Each scene shows the same named points in several views. A view is turned or mirrored, shifted and resized as a whole, has a little noise and may leave points out.

Scene 1
View 1
q769: [ 18  39 -10  10 -13  49  13  20 -20 -31 -17 -30 -19 -27 -28  64 -13 -20
  -1 -52]
q163: [ 10  42 -38   6   5  35  83  -7 -20  34   8 -28  -9  -6  13  29 -17   6
 -28 -71]
q584: [  4  30  21   9 -57  67 -73  47 -20 -78 -29  -6 -31 -32 -48  92 -33 -15
  41  17]
q590: [  6  36 -23   2  -8  40  65   4 -16  28  14 -17 -15  -4  21  24 -39  25
 -14 -39]
q871: [  1  38 -11  -1 -30  54  28  18 -28  33  22  -5 -18   6  11  42 -51  16
   1 -19]
q766: [ -6  41 -48   0 -34  51  35  -5 -42  64  19   2  14  26 -13  69  13 -35
 -12 -28]
q904: [ -7  33 -19   1 -46  54 -11  16 -27  -9  -7   3  -8  -8 -20  66 -15  -2
  14   9]
q422: [  21   51  -40   14   10   40   62   -5  -28   15  -11  -37    5  -13
  -32   69   29  -54  -29 -105]
q988: [ -9  43 -47  -3 -25  50  76 -10 -41 112  47   2   7  37  28  33 -26   5
 -20 -31]
q645: [  6  38   5   5 -37  59 -16  31 -27 -18  -3 -13 -23 -11 -19  71 -40  -9
  15 -17]
q143: [-14  31 -18  -2 -62  64 -28  17 -35   9   0  14  -3   8 -26  82 -13 -16
  20  27]
q828: [  8  39   8   5 -34  64  -2  32 -28   8  14  -9 -26  -2  -5  59 -60   6
  14 -19]
q150: [  4  35   2   8 -41  60 -35  31 -24 -50 -22 -11 -18 -24 -39  83 -19 -20
  23  -9]
q464: [ -2  37 -21   4 -49  60 -24  16 -37  -6  -9  -1  -1  -3 -43  92   5 -39
  12  -4]
q729: [ 12  45 -51   6  14  30 109 -16 -18  49   8 -33  -1  -5  14  25  -2  -3
 -40 -91]
View 2
q871: [-30 -36   1  -4   6  20  23  11   5   7 -35 -11  16  32 -50  19 -28  -9
  -7  40]
q645: [-28 -19 -17   9 -25  33  21  18  14 -13 -40   8   9  44 -20  16 -11 -28
 -16  15]
q422: [ 14 -36  -5   7  36  41  22  78 -23 -26   2  47 -28   8 -30  -3 -29 -27
  23  49]
q828: [-37 -25 -11   6 -12  27  20  13  14   0 -45  -8  10  42 -31  25 -25 -21
 -20  26]
q163: [-11 -62   7  -4  31  28  35  40 -18  -2  -7   9 -14  21 -63   3 -36   1
  19  68]
q150: [-22  -9 -28  14 -43  38  23  20  18 -28 -36  27  10  47  -6   6  11 -35
 -13   2]
q584: [-34   0 -39  20 -73  39  24   6  32 -33 -50  23  17  60   9  10  22 -43
 -27 -17]
q988: [-16 -35  26 -13  60   1   1  25 -14  31 -20 -12  36  -1 -81  22 -45   7
  14  61]
q590: [-24 -59   5  -7  14  25  35  19  -8   5 -21  -5   1  31 -64  10 -31   6
   7  60]
q729: [ -1 -65  11  -6  51  29  33  54 -28  -2   1  15 -20  12 -69  -2 -42   3
  27  80]
q464: [-12   7 -15  11 -14  27   1  28  10 -19 -30  32  28  22 -15   7   6 -35
  -3   3]
q766: [ -1  -9   9  -2  38  12  -7  39  -9   4 -14  20  34  -1 -50   6 -19 -14
  17  35]
q143: [-22   5  -6   1 -16   9  -2   4  14  -2 -37  15  60  23 -34   9  15 -18
  -3   5]
View 3
q766: [-45   7  13 -20 -21 -31  10  -1  -7   2  31  10  -3  -5  23   9  21 -12
   3  -4]
q904: [ 22   1  -2  21 -24  -8   1   6   6  -7   6  27 -10 -18   3   3   8  -7
  21  27]
q828: [ 18   2  12   8 -29 -19 -21   1  29 -16   5  28 -27 -10 -22 -10  -3 -37
  28   9]
q871: [ -3  -9  10  -7 -23 -33 -11  -4  20  -9   5   9 -29   2 -16  -8  12 -45
  25  11]
q150: [ 52   9  -4  20 -34  11 -10   3   7 -12  11  56  -6 -40  -3  -9  -7   6
  27  15]
q584: [ 83  15  -1  51 -38  32 -18  12  18 -22  -1  71  -9 -50  -9  -7 -18  13
  33  29]
q988: [-72  -8  20 -34 -14 -64   5  -6   9   2  16 -24 -24  26   1   5  30 -56
   7  -1]
q769: [ 39  -7 -10 -30 -31 -12 -11 -13   0   1  24  52  -5 -28  -9 -23   4  -5
  30  -6]
q163: [-13 -26 -11 -69 -20 -58   0 -26  -5  15  23  12 -15   6 -11 -20  28 -38
  27  -9]
q464: [ 13  19   9  19 -30   5  -1   5   0  -8  23  44   2 -32  17   2   2  10
  12   7]
q645: [ 22   8  12   6 -34  -3 -17   0  18 -12  16  45 -14 -26 -13 -10  -6 -16
  21   1]
q143: [  2  15  11  45 -24  -3   9  17   7 -14   3  15 -10 -19  17  17   6  -4
   8  35]
q422: [-10 -10  -6 -82 -29 -32  -2 -27 -22  18  52  49  11 -22  13 -23  20   4
  14 -39]
View 4
q645: [ -5   5   1 -26 -14  35  32  12  -8  -3  15  -8 -27 -30 -13 -20   8   2
  27   7]
q422: [ -6  18 -25 -88 -12  -1  65  54 -12  28  51 -18 -34  -6 -79  -3 -28  22
  12  32]
q584: [-27  33  -4  11 -26  30  25 -11 -12 -31  18  -5  -2 -59  10 -20  45   6
  23  -5]
q163: [ 19 -22   4 -84  -3  29  52  72   0  40  17 -13 -34  -3 -56 -19 -42  27
  30  25]
q769: [-10  11 -14 -47 -17  23  53  30  -3   9  29 -13 -14 -33 -35 -14  -2  20
  15   6]
q988: [ 33 -29  29 -78  11  33  13  65 -19  33   2 -11 -85  29 -51 -31 -42  -2
  57  53]
q590: [ 21 -29  17 -64   0  43  38  65   1  32   0 -10 -36  -7 -35 -28 -29  21
  37  18]
q729: [  22  -20    0 -103   -1   22   58   83   -2   49   22  -15  -41    8
  -71  -18  -51   31   29   35]
q766: [  4  14  11 -65  -3   9  16  50 -31  12  26 -12 -68   7 -55 -24 -15   1
  47  57]
q143: [ -5  23  24 -17  -8  25  -7  27 -28 -17   9  -6 -48 -22 -10 -35  19  -5
  54  40]
q871: [ 17 -23  18 -43  -1  44  26  36  -5  17   0  -7 -47  -7 -21 -28 -16   3
  41  17]
q464: [-15  36   3 -34 -14   9  14  26 -29 -12  30 -10 -41 -23 -32 -24  16   3
  39  39]
q904: [ -5  14  12 -24 -12  27  16  34 -16  -7  11  -7 -30 -32 -14 -32  13  11
  42  25]
q150: [-20  26  -6 -16 -21  25  32  11 -12 -15  25  -7 -12 -45 -11 -22  26  10
  24   6]
q828: [  5 -15   8 -28  -6  46  29  13  -5   6   6  -6 -41 -15 -12 -24  -1  -4
  31   2]
View 5
q584: [-22  17  19   7  32  25 -21  -1 -49 -26  22 -35  -7  26 -18  16 -25  52
  37  31]
q590: [ -2 -16 -35  -4  15  -8 -23  17 -22  -1 -17  14   6 -25 -38 -23 -44   3
   6 -16]
q645: [-15   3   5   6  22   5 -27   2 -30 -14   3 -11  -1  -1 -28   0 -31  30
  27   7]
q163: [ -7 -17 -27 -10  11 -10 -12  12 -28   7 -38   2  10 -35 -48 -23 -56   9
  21 -22]
q988: [ -6 -16  -9  -5  -1 -26 -24   4   9   6 -16  33   5 -24 -57 -43 -44 -27
  -9 -30]
q904: [-14   2   4   0  19   7 -16   4 -29 -10   8 -12  -1  13 -39 -13 -37  17
  15  11]
q766: [-19  -4  18  -6  -1 -11  -9  -9  -4   6 -19   1   4  -8 -64 -31 -51  -8
  11 -13]
q769: [-16  -3  -7  -4  21   4 -15   3 -41  -4 -22 -20   5 -16 -34  -2 -47  35
  40  -1]
q143: [-18   7  23   3  11   7 -14  -2 -17 -15  19  -8  -6  26 -45 -21 -33   5
   7  15]
q729: [ -4 -24 -32 -15   7 -18 -10   9 -21  16 -50   9  14 -47 -57 -33 -64  -2
  17 -33]
q871: [ -7  -6 -13   4  17  -8 -31  10 -15  -9  -1  14   0 -13 -33 -18 -33   8
   7  -9]
q150: [-20   7  12   2  25  15 -16   0 -41 -17   4 -28  -1  11 -29   4 -36  39
  34  18]
View 6
q828: [ -6  -2  17 -17 -43 -14  28  14  -5   7  -3 -10  -5  24  21  42 -10  12
 -11 -20]
q729: [-28   3 -29  38 -46 -31   8 -26  44  -5  16   6   9   9  15 -13   9  -2
 -47 -17]
q904: [  0  -3   2 -26 -32  -3  31   3   2  15 -30 -11 -19  38  16  27 -10  13
 -10  -6]
q769: [-13   9 -10   7 -47 -20  36   3  -5  -8 -11   3 -21  15  46  16   7  15
  -8  -1]
q871: [-11  -4  11 -10 -40 -17  20   3  16  10   4 -10   6  24   9  34 -10   7
 -25 -27]
q150: [  1   2   0 -30 -37  -6  45  12 -22   4 -36  -8 -35  30  39  32  -4  23
   5   8]
q143: [  9  -1  16 -33 -27   7  24  12  11  27 -47 -12 -22  49   8  22 -19   9
 -10 -17]
q988: [-11   2  14  19 -41 -14  -5  -9  58  23   5  -5  22  29 -11   2 -13 -13
 -49 -52]
q464: [  7  11   8 -14 -35   2  33  13   0  13 -49  -4 -34  40  32  13  -7  12
  -1  -7]
q422: [-19  20 -25  42 -50 -22  21 -13  23 -12 -17  14 -21  12  47 -24  18   2
 -26  -4]
q645: [ -3   1  10 -19 -40 -10  36  13 -10   5 -20  -8 -19  27  31  36  -6  17
  -4  -7]
q590: [-21 -10 -11   3 -40 -23  17 -13  25   3  17  -8  10  18   6  23  -4   7
 -37 -20]
q766: [ -3  13   6  13 -37  -3   9  -1  40  19 -33   3 -11  36  11 -11  -9  -4
 -27 -28]
q584: [  7  -2   9 -50 -36  -1  56  24 -42   5 -43 -14 -43  35  45  52  -7  29
  20  14]
q163: [-24  -2 -23  20 -44 -29  13 -19  33  -2  14   1   9  13  15   2   5   3
 -42 -16]

In a view up to two points have been moved. Name them for each view, in the order of its rows, or write -.
view 1: q143
view 2: -
view 3: q645
view 4: q464
view 5: q163
view 6: q769
